Points on a hilly landscape, in no order, each with its height.
From any point a climber takes the steepest step (rise divided by distance) to one of its 2 nearest points. It stops when none of these is higher. Distance is the straight distance between rows; heights are no part of it.
Q648 height 476: 50, 29, 42, 6, 38, 75, -47, -22, -21, 9, 27, -63, -2, -23, 11, 0, -53, 3, -25, -53, 25
Q247 height 370: -8, 8, -32, -43, -24, -16, -39, -32, 36, -62, -20, -45, -14, 27, -12, 7, -18, 13, -27, -36, 2
Q305 height 314: 22, 32, 42, 35, -19, 44, 39, -23, 29, -9, 44, -15, 24, -29, 40, -3, -31, 5, -29, -27, 14
Q971 height 557: 20, 35, -29, -2, -20, 23, -13, -1, 65, -3, 17, 11, 27, 26, 29, -40, -34, -19, 31, 16, 8
Q956 height 323: -12, 15, -50, -41, 13, -72, 0, -1, 7, -21, -31, -25, -14, 15, -22, -32, 50, -3, 9, -26, 21
Q608 height 653: -10, 83, 20, 29, 17, -7, 44, -17, 7, 14, -18, -7, 40, -13, -12, 12, 3, -16, 18, 16, -17
Q591 height 584: 18, 54, -32, 12, 0, 9, 15, -21, 56, 44, -14, 50, 36, 25, 44, -34, -35, -7, 45, 17, 33
Q873 height 524: -4, -29, 16, 34, -9, 10, 26, 23, 47, -54, 63, -12, -11, 1, -8, -58, 14, -11, 16, 11, 12
Q975 height 633: -29, 1, -42, 4, -8, -25, 54, -26, 33, 53, -30, 57, -20, 1, 35, 35, -39, -19, 8, 29, 32
Q429 height 274: 19, 50, 6, 19, -20, -7, 5, 30, 25, -11, -11, -19, 80, -3, -2, 21, -14, -1, -31, -23, -83
Q33 height 427: 17, 2, 0, -10, -1, -20, -77, 33, -34, 0, -12, 19, -9, 26, -25, -35, 34, 31, 13, 37, -22
Q605 height 344: 10, 13, -32, -41, 21, -42, -35, -13, 20, -35, -45, -54, -10, 8, -16, 1, 34, 18, -24, -34, 20
Q741 height 293: -5, -18, -18, 1, -21, -13, 38, -12, 34, -36, -1, -8, 4, 28, 4, -9, 7, -15, 6, -1, 20
Q458 height 622: 46, -30, 0, -48, 12, -20, -43, 53, -42, -39, -42, -57, 69, 16, -22, 15, 18, -14, -20, -66, -18
Q661 height 393: 22, -59, -7, -13, 31, 36, -25, -4, 35, -24, 10, -56, -3, -14, -10, -1, 12, -29, 14, -29, 17
Q492 height 522: 29, -4, -18, 10, 15, 5, 20, -3, 34, -53, 3, -76, 10, 10, -4, -29, 1, -23, 8, -69, 29
Q766 height 542: 37, 19, -1, 22, 39, 14, -41, 43, -22, 24, -23, 6, 62, 0, -21, -23, 33, -14, 54, 34, -15
Q230 height 155: -33, -24, 15, 44, 3, -33, 71, 8, -55, 27, -13, 28, -31, 9, 18, 12, -12, -15, -23, -38, 59
Q29 height 388: -7, -28, 17, -7, 8, 24, -34, 22, -94, 47, -18, 35, -3, 20, 11, -4, -7, 29, -30, 11, 5
Q129 height 517: -17, -6, 39, -11, -10, 6, 12, 16, -19, -41, -37, -67, 43, 11, -29, 65, 15, -26, -19, -13, -70
Q772 height 497: -30, 2, -20, -36, 16, -33, 5, -47, 51, -21, -47, -45, -14, 3, -39, 26, -1, -16, 16, -8, -2
Q583 height 221: -8, 44, 23, -44, -10, 20, -89, -44, -10, 7, 1, -36, -15, -14, -4, 33, -39, 7, -28, 21, -66
Q200 height 403: -27, -45, 6, 54, -19, -3, -1, 33, 38, 3, 27, 55, -30, -32, 17, -24, -16, 1, 39, 31, 26
Q999 height 587: 2, -5, 13, -32, 20, -24, 12, -9, -65, -23, -42, -41, 22, 19, -44, 52, 47, -1, -19, -22, -27
Q579 height 564: -45, 14, -16, -17, -7, -6, 27, -53, 92, -8, -7, -2, -25, -10, -25, 5, 1, -28, 48, 53, -15
Q106 height 601: -3, 82, 0, 18, 0, 10, -24, -25, -6, 41, 24, 23, -3, -20, 13, -58, -45, 27, 22, 46, 37
Q786 height 630: -15, -38, -14, -29, -38, 1, -13, 9, 6, 18, 2, 66, -12, -19, 2, 46, 9, 50, -33, 52, -60
Q891 height 395: 5, -38, -41, -50, -28, -11, -3, -40, 28, -60, -1, -17, -27, 48, -3, 30, -24, -4, -26, -14, 19
Q432 height 626: 49, -2, -28, 6, -43, -28, 35, 42, 35, -34, -15, 43, 58, 47, 22, -35, 9, 9, 10, -31, -8
Q588 height 255: 18, -49, -31, -45, 15, 8, -44, 3, 8, -25, 39, -7, -24, 10, 34, -43, 3, 3, -20, -50, 37
Q423 height 101: 7, 0, -28, 41, 4, -9, 69, 23, 49, -7, -17, 43, 13, 40, 20, -42, 9, -33, 29, -17, 45
Q691 height 477: -17, -11, 2, 8, 37, 1, -11, -9, 31, -6, 16, -56, -42, -46, -34, -25, 19, 12, 12, 9, 36
Q853 height 242: 43, -39, -39, -72, 18, 1, -25, 0, -72, 18, -21, 14, -29, 29, 12, 2, -26, 7, -41, -31, 28
Q551 height 466: -6, 22, 5, -11, 21, -12, -10, -12, 26, -35, -45, -57, 24, -4, -47, 7, -24, -33, 35, -25, -28
Q254 height 233: -13, -17, 26, -30, -15, 24, -43, -45, 11, -9, 8, -23, -2, -21, 13, 51, -9, -13, -29, 29, -62
Q478 height 123: -6, -14, -33, -18, -14, -50, 53, -11, -60, 13, -43, 34, -63, 34, 0, -11, -30, 6, -48, -24, 44
Q800 height 193: -44, -42, 28, 17, -36, 18, 65, -32, -4, -4, 44, 13, -13, 1, 44, 24, -24, 24, -53, -14, 23
Q346 height 676: 55, 20, -24, 49, -19, -12, 41, 42, 8, 1, -12, 67, 47, 31, 4, -17, 36, 23, 24, -22, -1
Q8 height 528: 19, 69, -15, -12, -17, -5, -26, -19, 71, 4, -7, 34, 30, 0, 17, -15, -25, 10, 17, 30, -35
Q571 height 704: 19, 2, 1, 33, -4, -2, 7, 33, -1, 43, -8, 65, 30, -25, -25, 36, 41, 34, 38, 31, -70
Q330 height 546: -7, 18, 8, -46, 0, -31, -8, -7, -25, -23, -63, -48, 35, 11, -50, 56, 8, -25, -4, 5, -45
Q52 height 465: -16, -62, -31, -35, 9, -15, -80, 3, -10, 39, 8, 27, -72, -22, -5, 6, -29, 9, 6, 22, 28
Q518 height 703: -10, 70, -5, 34, 10, -16, 26, 2, 6, 26, -4, 40, 16, -23, -6, -4, 19, 30, 24, 42, 7
Q395 height 234: -3, 70, -5, -30, -15, 7, -59, -12, 12, -22, 13, -20, 8, 15, -11, 6, -32, 5, -38, 23, -50
Q460 height 603: -1, 50, -37, -1, -2, 2, 17, -18, 22, 78, -28, 77, 10, -6, 29, 17, -31, 0, 30, 19, 21
Q468 height 529: -39, -20, -6, -23, 2, -4, 45, -54, 60, -17, -15, -29, -25, 5, -36, 42, -3, -50, 43, 0, -16
Q174 height 327: 21, 2, 28, 31, -14, 45, 22, -42, 64, 46, 65, 26, 11, -67, 14, -7, -4, -7, 29, 16, -26
Q657 height 422: 17, -15, 18, -15, -23, 13, 11, -34, 48, 39, -27, 10, 51, -31, 13, 56, 3, -58, 2, -2, -69
Q71 height 72: 49, 68, 3, -5, 12, 10, -81, 15, -13, -14, 12, -40, 30, 16, -4, -41, -30, 16, 2, -10, -15
Q161 height 251: 0, -78, 42, 24, 6, 20, -4, 58, -70, 27, 13, 28, 6, -17, 4, 12, 36, -10, -14, 15, -17
Q589 height 498: -34, -23, -9, 5, -15, -24, -46, 1, -19, 43, -13, 46, -70, 5, 13, -21, -45, 1, 9, 17, 35
Q277 height 295: 37, 11, 3, 35, -16, 4, 13, 20, 32, -25, 0, 18, 84, -14, 20, 15, 8, 11, 7, -4, -51
Q371 height 629: 15, 30, -30, -20, 20, -39, 11, 19, -27, 47, -69, 49, 6, 24, -21, 13, 7, -15, 38, 41, 17
Q189 height 396: 1, 30, 9, 2, -2, 43, -23, -50, -19, 0, 26, -15, -5, 11, 32, -10, -59, 3, -18, -34, 28
Q466 height 267: -46, -20, -8, 24, -9, -28, 69, 11, 18, -7, -15, 34, -34, -5, 2, 40, 10, -28, 7, 22, 19
Q392 height 654: 1, -3, 21, 7, -16, 7, 2, -17, 6, 23, 24, 52, 26, -43, -5, 42, 32, 33, -1, 10, -75
Q120 height 496: -46, -62, 27, 11, -13, 7, -24, 2, -49, 37, 3, 23, -38, -19, 11, 26, -25, 23, -34, 33, -8
Q241 height 428: 12, 12, 34, -12, 8, 57, -32, -47, 8, 6, 43, -57, -27, -32, -1, -35, -55, 19, -21, -39, 48
Q697 height 435: -8, 37, 6, 2, 54, 16, 8, -52, 21, 21, -19, -53, -19, -26, -26, 0, -21, -11, 38, -11, 28
Q774 height 356: 17, 11, 78, 28, 4, 63, 17, -21, 3, 11, 51, -46, 13, -32, 21, -5, -35, -28, 0, -11, -3
Q269 height 539: -26, -58, -14, -12, -43, -7, -5, 9, 7, 24, -7, 50, -68, 6, 36, -11, -59, 2, -31, 6, 41
Q105 height 56: 12, 62, -1, -8, -15, -25, -22, 6, -31, -49, -3, -31, 25, 46, 0, -21, 6, 28, -28, -24, -11
Q262 height 456: -27, 35, 4, 9, 45, 33, -29, -53, -14, 60, 6, -19, -24, -35, -20, 5, -29, -12, 36, 20, 19
Q171 height 544: 28, 23, 2, -8, 31, 16, 5, 0, -53, 32, -54, 7, 41, 32, 2, 26, -2, -18, 20, -9, 15
Q322 height 602: -16, 54, 17, 16, 6, 10, 35, -45, 58, 11, 4, -17, -3, -19, -9, -4, -5, -34, 44, 36, -15
Q485 height 250: 17, -72, 28, 2, 9, 88, -47, 8, 1, 19, 46, 7, 15, -11, 20, 15, -10, -29, 6, 19, -19
Q297 height 507: -15, -57, -29, 8, -45, -12, 26, 24, 76, -31, 32, 40, -23, 2, 13, -11, 19, 15, -6, 42, -7
Q469 height 304: 29, -6, 13, 37, 11, 60, 13, -6, 73, 34, 43, 15, 27, -40, 20, -31, -24, -34, 53, 34, 7
Q570 height 240: -26, -32, -11, 40, -38, -32, 87, 4, 19, -9, 5, 65, -30, -22, -9, 47, 27, 36, -7, -4, -2
Q50 height 325: 1, -22, -31, 0, 25, -49, 24, 35, 8, 7, -8, 3, -18, 9, -15, -39, 29, -59, 52, -32, 28
Q227 height 347: 19, -22, -15, -21, -6, -18, 36, 55, -38, -17, 14, 27, -13, 46, 38, -53, 30, -16, -12, -50, 13
Q352 height 441: -20, 47, 6, -15, 1, -22, -7, 21, 36, -26, -60, -36, 65, 0, -60, 11, -1, -43, 38, 8, -62
Q186 height 254: 1, -39, 22, -33, -42, 40, 5, -53, 32, -14, 23, -14, 4, -8, 33, 66, -18, -22, -44, 0, -46
Q763 height 482: 2, 62, 20, -6, -16, -19, -18, -46, -1, 28, -31, -5, 37, -34, 11, 65, 6, 4, -40, 6, -77
Q607 height 265: -4, -27, 7, -5, -32, 27, 60, -31, 68, -23, 21, -1, 8, 4, 29, 29, -4, -31, 9, -11, 0
Q622 height 282: 11, 4, 29, 13, -28, 33, 21, -51, 32, 10, 33, -6, 23, -28, 37, 36, -19, -11, -43, -12, -34
Q394 height 658: -1, -67, 6, -10, 30, -8, 33, 10, -71, -14, -15, -39, -10, -4, -34, 52, 43, -20, -19, -12, 0
Q991 height 598: -14, 31, 0, 22, 1, 19, -2, -2, -47, 54, -21, 46, -2, 4, 21, 15, -33, 16, -2, 17, 38
Q633 height 464: -29, -55, -2, -22, 1, 8, -62, 13, -23, 46, 5, 43, -46, -22, -11, 18, -21, 3, -3, 63, -24
Q612 height 599: 30, 2, 32, 9, 60, 23, -20, 6, -24, -21, -24, -69, 22, -19, -25, 9, 36, -3, -6, -49, 6
Q51 height 319: 35, -32, 8, 15, 4, 15, 33, 34, 14, 4, 3, 35, 54, -2, -2, 32, 40, -6, 19, -9, -34
Q289 height 361: -25, -6, -10, 44, 34, -36, 15, 42, 6, -8, 25, -10, -38, -19, -14, -38, 47, -37, 49, -25, 41
Q283 height 572: -2, -48, -27, -36, -48, 0, 3, 7, 43, -32, 1, 41, 1, 15, -1, 25, 26, 25, -13, 39, -34
Q575 height 139: -25, 1, 8, 41, -5, -32, 20, 33, -57, 32, -7, 34, -32, 20, 32, -43, -32, 9, -8, -28, 59
Q363 height 296: -37, -1, 5, 42, -29, -9, -31, 7, -29, 25, 28, 11, -43, 8, 36, -64, -52, 57, -10, 4, 36
Q344 height 305: -10, -35, -17, -40, 26, -32, -18, 31, 5, -41, 2, -45, -27, -17, -22, -15, 77, 8, -6, -21, -2
Q905 height 468: 6, -60, -17, -52, -34, -12, 44, -14, -22, -50, -33, 13, -7, 42, -2, 50, -13, -10, -59, 18, -21
Q623 height 511: 17, 71, -5, -20, -22, -26, -30, -11, -1, 8, -19, 30, 52, -8, 14, 47, -6, 37, -31, 22, -96
Q886 height 625: -33, 39, -16, -3, 6, -63, 6, -28, -44, 5, -33, -11, -37, 29, -22, 10, 6, 18, -1, 8, 35
Q459 height 582: 18, 3, -8, 36, 33, -15, 20, 57, -33, 28, -27, 25, 32, 16, -15, -22, 51, -22, 41, 22, 2
Q252 height 749: -6, 28, -2, 40, 4, -4, 36, -1, 35, 36, 10, 54, 33, -36, -7, 19, 38, 20, 57, 21, -39
Q162 height 570: 34, 80, 0, 25, 1, 20, -31, 15, 8, 3, 16, 14, 33, -10, 1, -65, -17, 11, 33, 33, 7
Q210 height 367: 41, -48, 9, -35, 8, 22, -33, 27, -78, 30, -24, 31, 18, 13, 11, 30, 8, 8, -30, 30, -32
Q228 height 515: 4, 22, 4, -1, 35, 15, 33, -14, -11, 32, -59, -22, 41, 0, -16, 22, 9, -58, 59, -5, 5
Q190 height 537: 34, 43, -11, 36, 31, 10, -46, 38, -10, 8, 5, 3, 26, 12, -14, -77, 33, 6, 69, 25, 4
Q609 height 348: -21, 1, 25, 19, -38, 12, 5, -50, 52, 32, 58, 30, -11, -67, -3, 1, 0, 25, 2, 33, -45
Q803 height 341: -10, -17, -20, 10, -19, 4, -43, -9, 17, -29, 84, -6, -43, 6, 9, -79, -21, 25, -6, -30, 49
Q928 height 478: 4, -27, 5, 23, 83, 19, 19, -2, -11, 31, -40, -44, 8, -17, -41, 18, 28, -55, 69, -15, 21
Q369 height 174: -38, -8, 29, 17, -8, 15, 59, -22, -56, 3, 11, -6, -10, 7, 29, 26, -25, 4, -34, -22, 51
Q268 height 442: 12, -17, 38, 20, 74, 55, -4, 1, -15, 46, -2, -60, 16, -43, -27, 20, 18, -34, 51, -3, 2
Q111 height 407: -9, 24, 8, 5, 7, -1, -69, 19, -71, 40, -16, 41, -3, 8, -16, -10, 8, 31, -1, 39, -6
Q54 height 545: -32, -57, 19, 21, -53, -4, 26, 21, -39, 22, 4, 48, -32, -25, 17, 26, -9, 70, -44, 16, -19
Q585 height 585: 7, -23, 4, -43, -45, 23, -55, -5, 21, -2, 22, 50, 13, -6, 26, 43, -4, 29, -30, 38, -68
Q614 height 301: -28, 11, -37, -23, 3, -66, -1, 5, 20, -54, 28, -21, -43, 4, -1, -50, 37, 22, -1, -43, 41
Q180 height 294: 11, -42, -11, 30, -11, 14, 69, 8, 39, -21, 22, 35, 32, 6, 24, 37, 21, -2, 8, -16, -10
Q932 height 447: 33, -58, -13, -13, 33, 22, 1, -18, 24, -27, 3, -61, 6, -3, 19, -25, 29, -32, -4, -75, 64
Q43 height 402: 24, -7, 36, 12, 34, 72, -16, -17, 10, 24, 15, -53, 11, -29, -9, 16, -26, -50, 23, -18, -2
Q734 height 505: -1, 32, -13, -32, 0, 24, -46, -36, 28, 47, -10, 18, 24, 3, 22, 12, -19, -9, 20, 38, -27
Q372 height 313: -5, -21, 24, 24, -18, -25, 49, 41, -17, -55, 9, -2, 38, 14, -11, 5, 72, 13, -5, 16, -39
Q761 height 475: 2, 59, 40, 4, 25, 10, 52, -53, 39, -15, -8, -85, -16, -23, -26, 15, -39, -12, 20, -21, 4
Q160 height 137: 5, -22, -10, 4, 1, -35, 92, 18, -71, 11, -38, 36, -20, 26, 10, 11, -3, -3, -52, -15, 28
Q321 height 417: -16, -12, -8, 24, 33, -30, -25, 26, 24, -23, 38, -40, -62, -60, -14, -71, 26, -9, 33, -7, 48
Q34 height 600: -39, 27, 37, 4, 12, -4, -6, -36, -28, -34, 3, -65, -45, -9, -38, 7, 14, 41, -14, 14, -5
Q296 height 276: 29, -43, 14, 5, 2, 84, -14, 5, 62, 1, 54, -7, 26, -14, 33, -5, -23, -42, 26, 11, -16
Q806 height 39: -26, 27, 14, -8, -23, -22, 10, -12, -72, -18, -7, 10, -9, 47, 11, -3, -19, 50, -60, -14, 24
Q374 height 481: -9, 24, 19, -1, 14, 34, -22, -14, -4, 28, 2, 7, 10, -18, -7, -5, -12, -18, 23, 28, -13
Q484 height 750: -37, -34, 6, 2, -4, -28, 16, -14, -54, -8, -1, -16, -40, 3, -36, 48, 30, -5, -24, 12, 4
Q298 height 278: -13, -44, 34, 42, 8, -9, 26, 62, -51, -14, 26, -5, 1, -6, -9, -3, 59, -3, -13, 15, -22
Q118 height 668: -67, -14, 4, 4, 25, -32, 12, -39, -21, -12, -5, -42, -64, -26, -38, 36, 18, 22, -22, -3, 27
Q385 height 279: -32, 30, -5, 5, 4, -31, -46, -9, -43, 9, 22, -9, -49, 16, -3, -53, -29, 47, -3, -13, 54
Q375 height 513: 6, -41, -5, -32, -3, -22, 58, 4, -50, -10, -35, 32, 2, 10, 1, 64, 3, 7, -44, 9, -25
Q250 height 669: -10, 16, -30, -21, 35, -58, 10, -7, -45, 30, -58, -3, -24, 14, -42, 22, 21, -13, 27, 18, 9
Q443 height 358: -3, -83, -18, -45, 46, 9, -47, 10, 34, -4, -10, -62, -6, -36, -7, -4, 44, -18, -4, 2, 20
Q988 height 404: 8, -55, 7, 14, -32, -12, 15, 71, -26, 5, 17, 51, -10, 9, 10, -28, 30, 21, -42, -1, -5
Q4 height 316: -35, -7, -24, 12, -38, -15, -33, 1, 18, -9, 47, 38, -57, 20, 8, -66, -40, 34, 5, 17, 45
Q499 height 256: 19, 8, -42, -39, 22, -12, -24, -28, -54, 34, -29, 4, -28, 39, 13, -1, -31, 5, -18, -52, 62
Q445 height 573: 30, -38, 17, -31, -8, 7, -12, 35, -31, -29, -46, -35, 71, 22, -25, 41, 20, -32, -7, -23, -44
Q718 height 63: 22, 97, 5, 25, -1, -8, -47, 26, -32, -45, -7, -30, 30, 18, -16, -32, -6, 36, -17, 8, -37
Q97 height 523: 1, 69, 13, -7, -5, 12, 8, -54, 35, -34, 9, -59, -20, 13, 3, 11, -50, -13, -17, -21, -7
Q444 height 646: 26, -6, 27, 24, -20, 24, 47, 15, 45, -68, 35, -45, 20, 21, -2, -39, 13, -35, 12, -31, 24
Q508 height 232: 28, -66, -46, -70, 41, 0, -42, 12, -34, 21, 3, -17, -27, 4, 24, -8, 12, 0, -35, -38, 41
Q860 height 538: -4, 4, 43, -6, 24, 11, -28, -21, 19, -47, 25, -82, -40, -45, -35, -20, 15, 48, -22, 5, 16
Q16 height 91: 44, 55, -11, 8, 5, 25, -48, -13, 11, -12, 31, -34, 5, 2, 9, -68, -40, 26, 8, -29, 60
Q211 height 559: 14, -27, -19, -53, 1, 3, 14, -4, -34, 32, -52, 53, -4, 5, -15, 48, -4, -1, -20, 51, -30
Q198 height 452: 5, -35, -12, 51, -4, 16, 21, 33, 63, -13, 51, 35, -3, -16, 8, -40, 16, -28, 37, 29, 28
Q408 height 449: -9, -43, -10, 35, -33, -29, 18, 64, 26, -20, 22, 60, -14, -14, -2, -22, 47, 15, -3, 35, -16
Q86 height 451: -4, 24, 27, -22, -14, 3, -27, -48, 17, 31, -43, -21, 46, -27, -2, 58, -20, -54, -16, 11, -79
Q384 height 453: 7, 20, -4, -12, -4, 19, -74, 12, -1, -9, 3, -12, 5, -4, -18, -8, 11, 3, 30, 44, -39
Q525 height 372: 9, -8, -5, 14, 2, 47, -38, -11, -2, -16, 45, -1, -15, 11, 21, -37, -25, 6, 1, -5, 24
Q992 height 350: -10, 17, 22, 34, -22, -27, 51, 8, 21, -76, 19, -26, 5, 10, -3, 2, 48, 10, -8, 18, -17
Q11 height 389: -16, 22, 26, -15, -13, -16, 28, 1, 35, -62, -18, -35, 23, 7, -22, 17, 20, 0, 3, 25, -62
Q804 height 297: -13, -35, -28, 19, 16, -44, 63, 21, 14, 0, -15, 11, -17, 16, -19, 16, 51, -60, 38, 1, 31
Q715 height 318: 16, -33, -40, -25, -30, -24, 39, 16, 9, -21, -3, 14, -20, 65, 14, -24, 6, -28, -1, -27, 31
Q187 height 604: -13, -34, 30, 24, -47, 6, 24, 5, -26, 13, 24, 51, 2, -19, -5, 42, 13, 70, -18, -9, -73
Q982 height 563: -21, 84, -9, -20, -14, -27, -8, -48, 28, -42, -8, -27, -16, 23, -21, -8, -22, 21, 1, 8, 5
Q613 height 114: -9, 20, -26, 59, 6, -4, 36, 6, 23, 27, 4, 42, -3, 14, 20, -43, -19, -16, 38, 6, 72
Q816 height 371: -35, -15, 7, 48, -21, 7, 19, 5, 52, 38, 59, 47, -13, -62, 15, -9, -20, 38, 20, 23, -5
Q952 height 126: -8, -11, -14, 32, 1, 1, 2, 38, -6, 13, 26, 48, -25, 22, 37, -65, -10, -13, 15, -15, 60
Q339 height 375: -15, -1, -3, 9, -25, -41, 27, 81, -36, -4, 4, 54, -22, 24, 15, -53, 36, 9, -13, -3, 10
Q812 height 343: 26, -33, 15, -22, -2, 22, 0, 36, -29, 10, -9, 23, 47, -2, 10, 60, 22, 8, -10, 13, -50
Q165 height 596: 16, -16, -22, -17, 5, 6, -5, 27, -12, 64, -39, 59, 13, 4, -8, 23, -2, -20, 28, 48, -9
Q560 height 81: 24, 66, 25, 4, -9, 33, -79, -12, -26, -12, 37, -38, -4, -3, -1, -49, -61, 37, -12, -9, 24
Q447 height 229: 6, -79, 30, 25, 25, 55, -21, 27, -36, 18, 37, -20, 0, -12, 1, 7, 19, -35, 16, -2, -7
Q523 height 678: 29, -44, 9, -47, 39, -3, -26, 23, -2, -30, -45, -73, 45, -17, -24, 10, 52, -11, -11, -49, -8
Q755 height 628: -52, 55, 21, 31, 6, 7, 2, -26, -32, 40, 5, 15, -17, 2, 7, -33, -42, 25, 14, 19, 37
Q255 height 590: -23, -39, -37, 2, -40, 0, 55, -27, 13, 41, 0, 60, -45, 15, 44, 24, -62, -12, -26, 3, 53
Q323 height 591: -28, 40, -22, -7, -4, -20, -21, -18, -5, -13, 3, 4, -25, 30, -23, -2, -9, 17, 3, 22, 18
Q137 height 102: 9, 51, -18, 28, 24, 13, 0, -13, 20, 3, 21, -5, -17, 14, 1, -57, -36, -9, 34, -14, 70
Q814 height 48: -9, 22, 15, -12, 7, -29, -18, 3, -68, -36, -7, -19, -7, 28, -14, -3, 35, 38, -29, -14, -5
Q151 height 532: 33, 12, 52, 2, 33, 48, -45, -6, -50, -9, 15, -68, 11, -8, -5, 15, -10, 1, -18, -39, -12
Q920 height 252: 3, 62, 16, -7, -19, 3, -13, 4, 24, -22, 21, -57, 37, -2, -2, 7, -32, 1, -61, 1, -82
Q172 height 426: 8, -31, -19, -67, -40, 2, 11, -38, 7, -17, -16, 5, -16, 41, 34, 59, -46, -22, -44, -3, -11
Q896 height 627: 20, 22, -14, 65, 13, -13, 38, 58, -6, 31, -17, 70, 12, -5, 7, -18, 30, 12, 36, -5, 15
Q130 height 571: 31, 57, 4, 6, 32, 25, 3, 4, -69, 77, -40, 38, 27, 14, 31, 16, -29, -5, 9, -17, 40
Q692 height 277: -10, -16, -43, -42, 4, -24, -19, 25, 13, -33, 52, -11, -50, 2, 35, -70, 31, 23, -23, -54, 51
Q361 height 217: -24, -8, 16, 27, -26, -24, 70, -7, -5, -19, 13, 34, -5, 5, 8, 14, 14, 37, -38, -7, 12
Q217 height 331: -8, -29, -3, -40, 55, -25, -15, 18, 42, -23, -28, -75, -2, -36, -12, -43, 51, -18, 1, -6, 12
Q501 height 416: -1, 19, -2, -11, -23, -41, -6, 26, 17, -62, -36, -34, 49, 25, -53, 1, 30, -8, 17, 6, -45
Q706 height 266: -1, 36, -34, -22, 11, -27, -35, -19, -55, 13, 0, -3, -27, 28, 21, -44, -13, 41, -23, -49, 78
Q141 height 543: 27, 24, -8, -17, -39, 7, -51, 10, 26, -4, 9, 23, 42, 2, 23, 34, -20, 32, -45, 2, -74

Where does a climber stop that starts at each point below?
Q853 | Q523
Q186 | Q755
Q369 | Q484
Q447 | Q444
Q161 | Q252
Q956 | Q250
Q180 | Q975
Q395 | Q975
